The views of a scene show one set of named points, each view turned or mirrored, shifted and resized as a whole, with a little noise and some points left out.

Scene 1
View 1
Q_581: -1,3,3,-4,-7,5,2,17,30,4,14,11,-6,8,5,1,-7,3,16,1,9,-5,-1,14,-5,-20,1,5,8,-3,-7,23,1,4,-19,-12,-4,6,6,-14,-20,-1
Q_848: 4,9,7,1,-2,6,-1,21,14,-13,-8,3,14,-5,8,9,-6,-11,2,7,25,-6,6,-20,11,-1,-1,10,5,-3,-16,8,6,8,8,8,6,0,-6,5,-3,-2
Q_774: -4,-1,-5,-2,-11,2,11,3,6,-5,4,-3,10,0,9,-3,0,5,1,11,11,0,5,-11,1,-5,7,2,-4,1,6,5,-6,-2,-5,-1,-1,-6,0,18,-11,1
Q_513: 2,6,5,1,-5,3,1,15,17,-7,0,5,6,-1,6,3,-6,-1,5,8,18,-5,4,-11,6,-7,0,7,3,-4,-9,11,1,2,-4,1,1,-1,-2,3,-10,-1
Q_584: -4,5,1,-2,-3,15,6,16,22,4,11,11,-1,20,9,1,2,-8,25,-3,8,-13,-1,23,-2,-24,8,6,10,-1,-10,16,12,11,-9,-14,-4,5,3,-14,-14,-7
Q_399: -8,-2,-4,-4,-8,6,10,4,11,-2,9,1,4,5,7,-4,0,6,8,7,5,-1,2,3,-5,-11,8,2,-2,0,6,9,-6,-3,-10,-9,-3,-3,2,11,-13,-2
Q_365: -10,-2,-6,-2,-8,8,13,1,3,-4,6,-1,10,10,11,-5,6,3,8,10,5,-7,3,3,-4,-11,13,1,-3,0,6,3,-1,0,-3,-6,-3,-3,1,16,-8,-2
Q_244: -1,2,-2,-2,-6,4,7,8,3,-12,-5,-3,17,-3,8,1,0,-2,-2,13,19,-3,6,-21,8,0,6,7,-5,0,0,2,0,-1,7,5,3,-6,-6,21,-3,0
Q_294: 3,7,4,-1,-5,2,3,15,11,-13,-8,0,13,-5,7,4,-5,-4,-1,11,25,-2,7,-23,10,1,0,8,1,-2,-9,5,-1,1,4,7,4,-6,-6,11,-4,0
Q_982: -9,-1,-9,0,-9,5,15,-3,-9,-14,-5,-11,22,-2,10,-5,4,2,-8,19,14,-2,9,-21,5,4,12,4,-11,2,13,-8,-5,-2,9,5,-1,-11,-4,36,-1,-1
Q_650: -9,-1,-7,-2,-10,6,13,0,0,-7,1,-5,15,5,9,-3,5,4,1,14,10,-5,5,-8,1,-4,13,2,-7,2,9,1,-4,-1,1,-2,-2,-6,-1,23,-7,-2
Q_775: -8,-3,-11,-2,-9,5,18,-7,-12,-11,-6,-11,21,-1,13,-5,8,5,-8,19,14,-1,9,-20,3,2,14,4,-11,1,17,-8,-6,-5,11,4,-1,-11,-3,38,1,2
Q_957: -4,1,1,-4,-8,2,6,11,18,-4,8,4,2,1,5,-1,-5,3,7,7,10,-1,2,0,0,-11,3,5,3,-1,-1,13,-2,0,-11,-6,-3,-1,1,4,-13,0
Q_305: -3,3,-3,2,-5,6,10,4,-7,-16,-12,-8,22,-4,9,3,4,-5,-6,15,22,-5,11,-26,10,4,9,8,-6,-1,4,-5,1,2,14,8,2,-8,-8,29,2,-1
View 2
Q_650: -8,8,-2,0,-3,-3,0,4,2,6,1,-10,3,8,-2,5,-7,-8,-5,6,-15,1,2,1,-2,-5,-3,-6,0,-3,6,-3,-5,3,3,-6,5,1,-2,1,-1,12
Q_513: 0,3,-1,-1,-12,-7,-4,2,0,14,6,-8,1,0,1,-2,2,6,8,10,-14,-6,0,-3,-1,-8,1,-1,13,-3,0,-3,-1,10,-2,-1,16,0,-10,-6,6,0
Q_294: 0,8,-1,-2,-12,-8,1,5,0,14,10,-6,6,2,6,2,3,4,3,16,-24,-7,1,3,1,-7,-1,-1,11,-7,4,-4,1,10,1,-4,14,1,-12,-1,7,3
Q_581: -4,-5,-2,0,-7,-5,-14,-3,-1,16,1,-12,-8,-6,-13,-10,2,11,19,2,5,-1,0,-13,2,-8,3,-2,14,6,-10,2,-5,6,-6,10,15,3,-6,-14,4,-10
Q_365: -7,3,-2,-3,-4,-2,-5,-3,1,9,-1,-8,-3,2,-7,-1,-3,-3,6,3,-4,0,1,-4,-3,-5,-1,-5,6,3,2,-1,-8,3,-2,-1,8,3,-3,-6,-1,4
Q_305: -2,12,1,-4,-9,-7,6,4,0,7,7,-6,8,9,9,8,-1,-7,-9,14,-29,-5,1,10,-2,-4,-5,-4,4,-9,14,-5,0,6,4,-11,10,1,-7,5,2,14
Q_848: 3,7,1,-3,-17,-11,0,1,-1,14,11,-5,4,2,8,2,8,8,8,17,-24,-9,0,5,1,-5,-3,0,16,-6,7,-3,2,9,-1,-5,22,2,-12,-3,7,0
Q_982: -8,11,-2,-2,-3,-4,5,7,1,4,3,-7,7,10,5,11,-8,-13,-12,11,-25,-1,3,6,-2,-6,-5,-7,-2,-8,11,-5,-3,6,6,-11,3,3,-5,8,-1,18
Q_399: -8,1,-4,0,-3,-2,-6,2,0,9,0,-11,-2,0,-9,-1,-6,-3,4,2,-5,0,1,-7,-2,-8,1,-6,4,2,-3,-2,-6,4,0,1,5,1,-4,-5,-2,5
Q_774: -7,4,-3,0,-4,-4,-2,6,2,9,1,-11,3,2,-4,1,-6,-1,0,7,-15,0,2,-3,-1,-8,0,-6,2,-4,0,-3,-4,7,3,-3,7,0,-6,0,1,8
Q_584: -4,1,-1,-9,-6,1,-11,-15,-2,11,-1,-10,-12,-1,-12,-5,5,1,16,-4,12,0,-2,-7,-2,-2,-2,-6,13,11,3,3,-9,-1,-8,-1,15,8,2,-15,-4,-6
Q_775: -9,11,-1,-2,-2,-2,6,8,3,2,1,-8,8,11,3,9,-11,-15,-15,10,-24,0,3,6,-3,-6,-3,-7,-6,-8,11,-4,-4,5,7,-11,1,2,-2,8,-3,20
View 3
Q_650: -1,2,0,14,2,-4,2,-2,5,3,5,2,1,-2,7,-1,-7,0,6,9,0,2,-3,7,8,7,9,4,-13,4,-2,1,-4,-8,-4,3,-1,5,-2,-3,3,0
Q_584: -10,10,6,2,11,-8,1,-2,2,-2,2,-8,-2,-4,19,7,16,5,-5,-11,13,5,-7,-3,9,-10,-5,5,-3,-11,3,1,-6,0,-5,-6,2,-6,-1,-6,12,4
Q_848: 9,7,6,15,20,0,-2,5,6,4,4,-1,-2,0,-2,2,-2,-3,13,6,-2,-6,-8,-3,9,-5,3,1,4,0,-2,12,-11,-9,-6,-7,-2,-3,2,-11,10,-7
Q_365: -7,4,-1,9,5,-7,1,-2,4,1,3,-2,0,-4,12,3,2,2,1,0,8,4,-5,3,4,1,3,4,-9,-2,0,1,-4,-4,-5,1,-2,0,-3,-3,5,4
Q_294: 8,5,2,14,15,0,-1,3,6,5,4,1,1,-2,0,2,-5,-1,14,9,-1,-5,-7,0,6,-1,7,1,0,2,-4,10,-9,-11,-7,-4,-3,0,1,-10,7,-5
Q_399: -6,3,-2,9,3,-7,2,-2,4,3,1,-1,3,-4,12,3,1,5,3,1,8,2,-5,4,-1,3,5,4,-9,1,-2,2,-4,-5,-4,2,-2,2,-3,-4,3,6
Q_244: 11,2,2,18,11,1,0,3,5,6,5,5,0,1,-3,-2,-12,-3,15,14,-5,-5,-7,3,9,4,10,0,-6,6,-4,10,-8,-12,-5,-2,-3,4,-1,-8,5,-8
Q_982: 4,-2,-1,18,1,-1,2,1,5,6,8,7,0,-1,2,-6,-15,-3,11,16,-5,0,-3,9,10,11,14,2,-15,10,-4,2,-3,-11,-3,4,-2,8,-1,-3,1,-6
Q_775: 3,-3,-1,17,-2,-2,1,-1,6,5,7,8,0,0,2,-6,-17,-3,9,16,-6,2,-2,12,9,14,14,2,-18,11,-4,1,-2,-10,-4,5,-2,8,-2,-2,1,-4
Q_513: 2,7,2,12,15,-3,-2,3,6,3,1,-2,0,-3,4,3,1,1,11,2,3,-3,-9,-2,2,-3,3,1,1,-2,-2,10,-9,-6,-5,-4,-3,-1,-1,-10,8,0
Q_581: -10,10,0,4,13,-10,-1,2,5,0,-2,-7,3,-6,14,10,14,7,1,-9,14,1,-9,-3,-5,-8,-2,4,0,-9,-1,6,-7,-2,-5,-2,-3,-6,-6,-8,9,10
Q_957: -5,6,-2,8,9,-6,2,1,6,2,0,-2,2,-5,10,4,3,4,6,-1,8,0,-8,1,-1,-2,4,3,-4,-1,-2,6,-6,-5,-5,-1,-4,0,-5,-6,6,5
Q_774: -2,2,-3,12,5,-5,2,0,5,5,2,2,2,-2,6,1,-4,2,9,7,2,0,-6,5,1,5,7,3,-10,4,-3,5,-4,-8,-3,2,-2,4,-3,-5,3,2
View 4
Q_957: 5,-8,-8,2,-9,10,-16,3,0,0,5,2,2,10,-7,-14,-3,-2,-3,-1,4,-5,-5,1,7,6,4,3,0,3,-12,1,-11,-13,-12,12,8,-2,-3,-4,7,0
Q_848: 16,-6,-16,-7,-1,26,-13,10,8,16,-10,1,-3,2,-17,0,-5,-10,-5,-3,8,-8,-13,25,12,5,-6,-9,9,-1,-17,-6,-14,0,-9,10,4,-17,2,-6,22,-17
Q_365: 5,-7,-2,0,-7,8,-9,3,1,-1,8,2,4,7,-10,-9,-7,2,-1,-3,0,-4,-7,2,-2,3,6,11,2,5,-10,2,-3,-10,-5,15,7,0,-2,-3,3,2
Q_774: 11,-3,-2,-3,0,10,-15,5,6,6,1,1,2,5,-15,-12,-13,-9,1,-2,3,-7,-7,1,1,-1,3,8,-3,6,-15,1,0,-6,-7,16,5,0,-6,-10,14,3
Q_982: 19,-1,2,-10,15,11,-12,11,14,18,-9,-3,5,-1,-28,-5,-24,-21,3,-3,2,-7,-12,9,-6,-10,-2,10,-1,8,-20,2,10,4,-2,18,1,-5,-4,-21,28,2
Q_584: 1,-13,-11,0,-26,13,-1,4,-9,-6,16,3,-1,8,2,-1,7,19,-6,-1,-2,-2,-5,10,5,14,6,4,8,-1,-5,-2,-22,-18,-8,10,12,-7,4,11,-15,-6
Q_305: 18,-1,2,-12,11,17,-7,12,12,21,-11,-4,0,-3,-29,2,-19,-17,2,-3,2,-7,-17,19,-6,-8,-3,7,2,5,-19,-2,3,5,-2,20,2,-11,0,-18,24,-3
Q_399: 6,-6,-2,2,-7,7,-12,2,1,-1,8,3,4,9,-10,-13,-8,-2,-1,-1,0,-3,-4,-3,0,3,8,10,-2,7,-12,2,-4,-11,-8,14,6,3,-5,-5,4,5
Q_513: 10,-7,-14,-2,-6,18,-16,6,5,7,-2,3,-1,6,-12,-6,-4,-8,-3,-2,7,-8,-8,12,11,6,0,-3,4,0,-15,-4,-13,-5,-10,9,7,-10,-1,-5,17,-8
Q_294: 16,-6,-12,-9,2,20,-15,10,9,16,-9,1,0,2,-18,-5,-8,-14,-4,-5,8,-10,-11,17,8,0,-4,-3,4,3,-18,-4,-9,-1,-8,12,3,-11,-1,-9,24,-10
Q_650: 12,-3,3,-6,3,8,-8,6,6,8,2,-1,4,3,-19,-5,-16,-10,1,-3,-3,-5,-9,3,-7,-5,3,13,-2,7,-13,3,5,-4,-3,18,4,-1,-4,-10,12,3
Q_775: 19,0,9,-10,16,7,-7,8,12,18,-4,-4,4,-2,-29,-6,-25,-16,3,-4,-5,-7,-12,4,-14,-13,0,17,-3,9,-17,1,14,2,2,23,2,-2,-7,-20,21,6
Q_244: 17,-4,-5,-10,6,15,-12,10,10,15,-8,0,1,2,-21,-4,-13,-15,-1,-3,4,-9,-11,13,0,-3,-2,4,1,5,-18,-2,-1,0,-5,16,3,-9,-3,-12,21,-4
View 5
Q_957: -7,1,3,2,-3,-8,2,-3,-1,-1,-6,3,3,-5,2,-4,2,-6,-2,0,-1,-12,3,-5,-4,-6,-3,3,-8,-3,4,3,2,-2,3,3,-3,-3,-3,6,-10,-7
Q_982: -5,4,-6,1,-6,8,-4,-3,9,-11,8,2,4,-8,-11,2,-2,-6,-8,6,-1,-10,-5,14,7,-2,-4,0,-10,-9,4,-10,11,-8,-14,22,2,2,3,14,-4,-2
Q_244: -9,5,-4,1,-4,-3,-1,-7,7,-3,1,4,7,-9,-10,-2,-1,-7,-2,3,-1,-12,-3,8,3,2,-4,0,-10,-6,4,-9,6,-9,-5,19,-2,-6,-2,13,-9,-7
Q_399: -5,1,2,3,-4,-3,0,0,0,-5,-4,3,0,-2,1,-2,4,-5,-5,1,-3,-11,3,-3,-3,-8,-4,4,-6,-6,3,3,3,-2,0,1,-1,1,0,6,-8,-4
Q_305: -9,8,-7,1,-7,0,-2,-5,11,-6,7,4,5,-11,-14,3,-3,-7,-1,6,-1,-13,-6,14,6,5,-4,0,-11,-7,4,-13,7,-12,-10,25,0,-6,2,17,-8,-4
Q_650: -4,2,0,1,-6,3,-2,-1,5,-8,3,3,1,-3,-5,0,0,-6,-7,6,-3,-10,-2,5,1,-3,-4,2,-7,-7,4,-4,8,-5,-8,11,1,1,3,11,-5,-2
Q_774: -6,0,1,1,-5,-3,-1,-5,2,-5,0,3,4,-6,-4,-3,2,-7,-6,3,-2,-10,1,3,1,-7,-3,2,-7,-7,4,-2,6,-4,-5,10,-3,0,-1,9,-9,-6
Q_294: -12,8,-3,1,-4,-10,2,-10,7,1,-2,3,9,-11,-9,-1,-1,-8,4,0,0,-12,-2,3,2,2,-4,1,-12,-3,5,-9,4,-10,-2,20,-5,-10,-4,13,-14,-11
Q_513: -10,5,1,1,-3,-13,2,-7,3,2,-6,4,6,-9,-5,-2,1,-7,3,-1,-1,-12,0,-4,-3,1,-4,2,-10,-2,4,-4,0,-6,5,12,-4,-9,-4,8,-13,-9
Q_584: -5,4,3,4,-5,-13,4,4,-4,4,-10,2,-8,-1,4,0,4,-1,9,0,-3,-16,0,-14,-15,10,-2,6,-7,1,2,10,-9,1,13,-12,-1,-6,4,3,-7,0
Q_365: -4,1,2,2,-5,-3,0,1,0,-4,-3,2,-2,-2,1,0,3,-4,-2,2,-3,-12,-1,-1,-6,-2,-3,4,-5,-2,3,4,2,-2,0,2,-1,0,3,7,-6,-2
Q_848: -13,10,-5,1,-4,-14,2,-11,8,5,-4,3,9,-11,-10,0,-2,-6,9,-1,1,-14,-4,2,-1,10,-4,1,-13,-2,5,-10,-2,-9,2,19,-7,-15,-4,12,-16,-11
Q_581: -8,0,6,2,-3,-18,2,-3,-5,5,-13,2,-1,-2,8,-5,6,-4,3,-3,-2,-13,5,-15,-12,-4,-3,6,-6,0,4,9,-6,2,13,-7,-4,-5,-4,2,-13,-7
Q_775: -4,4,-6,0,-5,10,-4,-3,9,-13,8,4,4,-7,-10,0,-2,-5,-11,8,-2,-9,-4,16,8,-4,-4,0,-8,-8,6,-9,14,-8,-16,23,2,4,4,15,-3,-2

Which points are out of place in each view (at most two, in the order of its rows)? Write none if all are in place.
view 1 => Q_365
view 2 => Q_584
view 3 => Q_244
view 4 => Q_982
view 5 => none

Scene 2
View 1
Q_981: -2,1,4,-3,-8,-4,0,3,5,-3,1,-2,1,-7,1,4,0,2,2,14,-5,0,-4,-3,3,-5,2,-5,5,-2,3,-8,-10,1,-14,0,2,-2,1,4,-2,5
Q_705: 8,3,-25,2,-9,-8,-14,-12,10,-16,28,-4,6,0,19,-1,10,7,-16,9,-7,7,-6,3,0,10,-6,-1,9,0,-8,-11,2,19,-5,10,16,-8,0,11,-4,9
Q_152: -1,1,0,-4,-8,-4,-9,-1,3,-2,6,-1,1,-6,6,4,8,2,-6,7,-3,-2,-2,10,6,-2,2,-8,5,-1,4,-5,-4,8,-12,0,5,-2,6,5,-4,8
Q_378: -1,1,1,-2,-11,-5,0,1,6,-4,6,-4,2,-5,4,4,3,2,2,15,-8,-1,-5,-3,2,-2,0,-3,5,0,-1,-8,-9,5,-14,2,4,-4,-1,5,-1,4
Q_995: -1,0,0,-3,-8,-4,-10,-1,3,-1,5,0,2,-7,7,4,8,3,-4,7,-2,-3,-3,12,6,-3,2,-9,5,-2,4,-3,-4,8,-11,-1,5,-2,6,4,-5,9
Q_851: 3,3,-9,-4,-4,-4,-13,-3,3,-6,11,2,1,-8,8,2,8,3,-12,4,1,5,-4,11,7,2,1,-8,7,-6,5,-7,1,12,-11,2,10,-2,6,5,-7,9
Q_728: 3,2,-12,-1,-9,-6,-14,-8,6,-7,16,-2,3,-3,14,2,13,5,-11,6,-4,-1,-2,13,4,5,-1,-7,7,0,-2,-5,-1,15,-7,3,11,-5,6,7,-5,10
Q_307: 0,1,2,-5,-8,-2,-14,0,0,1,3,1,1,-7,7,5,11,3,-7,4,2,-5,-1,19,8,-5,4,-12,5,-2,7,0,-3,8,-11,-2,5,-1,10,3,-6,10
Q_756: 2,2,-2,-5,-4,-4,-3,2,3,-7,3,1,-1,-9,0,1,0,1,-6,10,-1,8,-6,-5,4,-2,0,-5,6,-7,8,-12,-3,5,-14,1,5,-2,0,4,-4,5
Q_126: 6,3,-17,-1,-8,-6,-19,-9,5,-9,21,-1,4,-4,17,0,15,6,-16,3,0,1,-3,18,6,6,-1,-8,8,-1,-2,-5,3,17,-6,5,13,-5,6,9,-6,12
Q_325: -3,0,5,-4,-12,-3,-12,0,2,3,3,-2,3,-5,8,7,14,4,-1,7,-3,-11,0,21,7,-6,4,-12,4,3,4,2,-7,7,-12,-2,3,-1,11,4,-3,9
Q_500: 4,3,-16,1,-10,-7,-11,-8,9,-11,20,-4,5,-2,14,2,9,5,-9,10,-8,2,-5,3,2,7,-3,-3,7,1,-5,-9,-2,13,-8,7,12,-7,0,9,-2,8
Q_344: 3,3,-8,-4,-2,-3,-12,-1,2,-6,9,4,0,-8,7,1,7,2,-12,4,3,6,-5,9,7,0,1,-9,7,-8,8,-8,2,10,-10,2,9,-1,5,5,-8,9
View 2
Q_325: -6,8,-11,-1,-4,-2,-6,2,3,6,-1,2,3,-2,-5,-1,0,4,4,3,-4,7,0,-2,3,1,-5,-3,4,-4,8,-2,6,4,1,-4,-4,3,-2,2,-7,1
Q_126: -4,9,-16,2,-5,1,-3,-3,1,1,3,0,-4,4,1,-10,3,3,0,7,-11,5,-6,8,6,-1,-1,6,-5,-7,-4,-13,-1,2,-1,7,0,4,10,2,-3,-10
Q_500: -8,3,-8,0,-4,-9,0,-1,-2,2,11,-5,-1,1,7,-6,3,8,-1,3,-9,11,-8,1,5,-3,-5,9,-4,-7,-5,-9,1,5,7,7,3,2,3,2,0,-13
Q_981: -6,3,0,-1,-2,-9,1,1,-3,4,7,-4,7,-6,1,4,-2,7,3,0,-2,11,-4,-7,7,-5,-5,5,0,-4,5,-2,5,12,6,1,2,-2,-7,-1,-5,-3
Q_756: -4,3,0,1,-1,-6,4,-2,-5,2,5,-3,7,-5,1,4,-4,4,2,3,-3,9,-7,-4,10,-8,-1,9,-3,-5,2,-9,1,13,2,4,5,-5,-3,-3,-5,-5
Q_152: -5,6,-8,0,-4,-3,-3,1,0,5,0,0,4,-3,-3,0,-1,5,3,3,-3,8,-3,-3,5,-2,-4,1,1,-5,6,-4,5,7,2,-1,-2,0,-2,0,-6,-1
Q_307: -4,8,-10,1,-3,0,-4,0,1,4,-3,2,3,-2,-6,-1,-1,3,4,5,-3,4,-2,0,6,-1,-2,1,1,-4,7,-7,4,7,-1,-2,-2,0,0,0,-7,0
Q_344: -3,6,-7,2,-2,0,0,-3,-2,0,0,0,3,-1,-2,-1,-3,1,2,7,-6,5,-6,2,10,-6,1,7,-4,-5,2,-13,-1,10,-2,4,2,-3,3,-1,-7,-5
Q_705: -6,4,-12,2,-5,-5,0,-4,-2,0,10,-5,-5,4,8,-12,5,6,-3,6,-13,10,-10,8,6,-3,-2,12,-9,-9,-11,-15,-3,2,6,12,4,4,10,3,1,-18
Q_851: -4,6,-8,2,-3,0,-2,-3,-1,1,1,-1,2,0,-1,-3,-1,2,1,7,-7,5,-5,2,8,-4,0,6,-4,-5,0,-12,0,7,-1,4,2,0,4,-1,-5,-6
Q_378: -7,3,-2,-2,-2,-10,1,1,-4,3,9,-5,4,-5,4,1,-1,8,1,0,-4,13,-5,-5,6,-4,-5,6,0,-5,2,-3,4,9,8,2,2,-1,-5,0,-4,-6
View 3
Q_126: 3,-2,-7,8,-7,-17,9,-6,-16,8,-5,6,3,19,-16,-6,6,-5,7,8,-3,13,14,1,4,-5,4,2,2,-2,1,3,-2,-1,17,0,0,-3,-10,-9,8,-5
Q_152: 6,-4,4,4,-4,-8,4,0,-8,6,-3,3,-2,11,-9,8,0,-4,1,2,1,5,6,5,0,-3,3,1,1,-2,4,-9,0,-5,3,5,6,-5,-2,-3,4,0
Q_995: 5,-3,3,4,-3,-9,3,0,-6,6,-3,2,-3,12,-10,8,2,-4,0,3,1,3,5,5,0,-1,3,1,1,-2,4,-8,0,-5,4,7,4,-5,0,-3,4,1
Q_307: 7,-4,2,3,-4,-10,4,-3,-3,7,-6,4,-6,13,-12,8,6,-2,-3,5,2,0,2,8,2,-3,4,2,2,2,4,-10,2,-5,8,11,3,-6,1,-5,5,1
Q_728: 3,-1,-2,8,-6,-14,8,-2,-14,7,-3,4,2,15,-14,-1,3,-4,4,5,-2,11,13,1,2,-3,3,1,1,-4,2,0,-1,-2,12,-1,3,-3,-8,-6,7,-3
Q_325: 8,2,6,4,-5,-9,1,-1,1,4,-6,5,-5,11,-13,14,4,-3,-8,5,2,2,0,6,0,2,3,2,5,-1,4,-8,2,-3,6,8,7,-8,4,-7,5,2
Q_705: -3,-2,-7,10,-4,-16,11,-2,-26,8,2,2,9,18,-14,-8,-1,-6,14,5,-5,21,23,-5,3,-4,4,0,0,-7,1,7,-4,0,12,-11,4,0,-16,-3,8,-7
Q_344: 3,-10,-3,3,-4,-9,7,-2,-15,9,-4,1,-1,14,-8,0,5,-5,9,3,-1,2,8,6,2,-8,4,0,0,1,6,-9,0,-7,7,8,-1,-1,-6,-1,5,-1
Q_378: 3,-2,7,5,0,-3,2,5,-14,5,5,-2,1,9,-4,13,-5,-6,2,-3,1,9,9,1,-3,1,2,-1,-2,-6,6,-7,-1,-5,-8,-2,12,-5,-1,3,3,0
View 4
Q_728: 0,5,11,-2,-12,-11,4,1,-7,-7,3,3,0,-12,1,1,-3,5,1,-8,11,10,7,-3,-2,3,10,-10,-6,-8,1,-8,-7,2,-16,-1,-2,-9,0,-4,0,8
Q_126: 1,8,14,-2,-10,-14,6,4,-8,-9,3,7,-1,-15,0,0,-3,8,1,-7,12,12,11,-3,-3,4,14,-13,-11,-10,-1,-9,-7,1,-22,0,-4,-11,0,-6,-1,8
Q_500: -5,2,12,-1,-13,-12,2,1,-9,-7,9,4,-2,-11,3,1,-5,6,4,-10,7,9,3,-6,-5,1,14,-10,-3,-11,1,-9,-11,4,-12,0,-4,-3,2,0,5,9
Q_756: -9,-4,10,-1,3,-8,3,-2,-1,-4,2,1,1,-2,5,2,-3,-6,3,-8,5,-3,3,2,0,5,5,-4,10,-12,-2,-1,-2,-5,-2,3,4,3,2,-4,2,8
Q_851: -1,3,12,-1,-2,-11,7,1,-4,-6,1,4,2,-8,2,-1,-3,0,1,-6,9,5,8,1,0,6,8,-9,-3,-12,-2,-5,-4,-3,-14,0,0,-7,0,-6,-1,6
Q_344: -3,2,13,-2,2,-11,7,1,-2,-6,-1,5,2,-7,2,0,-3,-1,0,-5,8,2,9,2,2,7,7,-8,-1,-13,-3,-3,-3,-5,-14,0,1,-7,-1,-8,-3,6
Q_995: -2,1,4,0,-8,-6,7,-3,-3,-4,-2,-3,3,-7,2,0,-1,-3,1,-7,11,5,7,1,4,6,2,-6,1,-8,1,-5,0,-3,-8,-2,4,-10,-1,-5,-1,8
Q_378: -9,-5,4,0,-11,-5,3,-4,-5,-3,4,-6,1,-4,4,2,-2,-4,5,-11,6,2,0,-2,1,3,4,-4,9,-10,2,-5,-4,1,3,0,3,1,1,1,6,9
Q_325: 3,4,-2,1,-14,-3,11,-4,-2,-3,-7,-8,5,-8,1,1,2,-2,0,-8,16,8,9,2,9,6,-2,-4,-2,-5,3,-7,2,0,-6,-3,6,-16,-2,-6,-2,7
Q_981: -8,-5,2,0,-5,-5,5,-6,-2,-2,1,-7,1,-2,5,2,-2,-7,4,-10,6,-1,1,1,4,5,0,-1,11,-10,1,-3,-1,-1,4,0,6,-1,2,-2,3,8

Which points are out of place in each view (at most two, in the order of its rows)? Write none if all are in place.
view 1 => none
view 2 => Q_500, Q_152
view 3 => none
view 4 => none
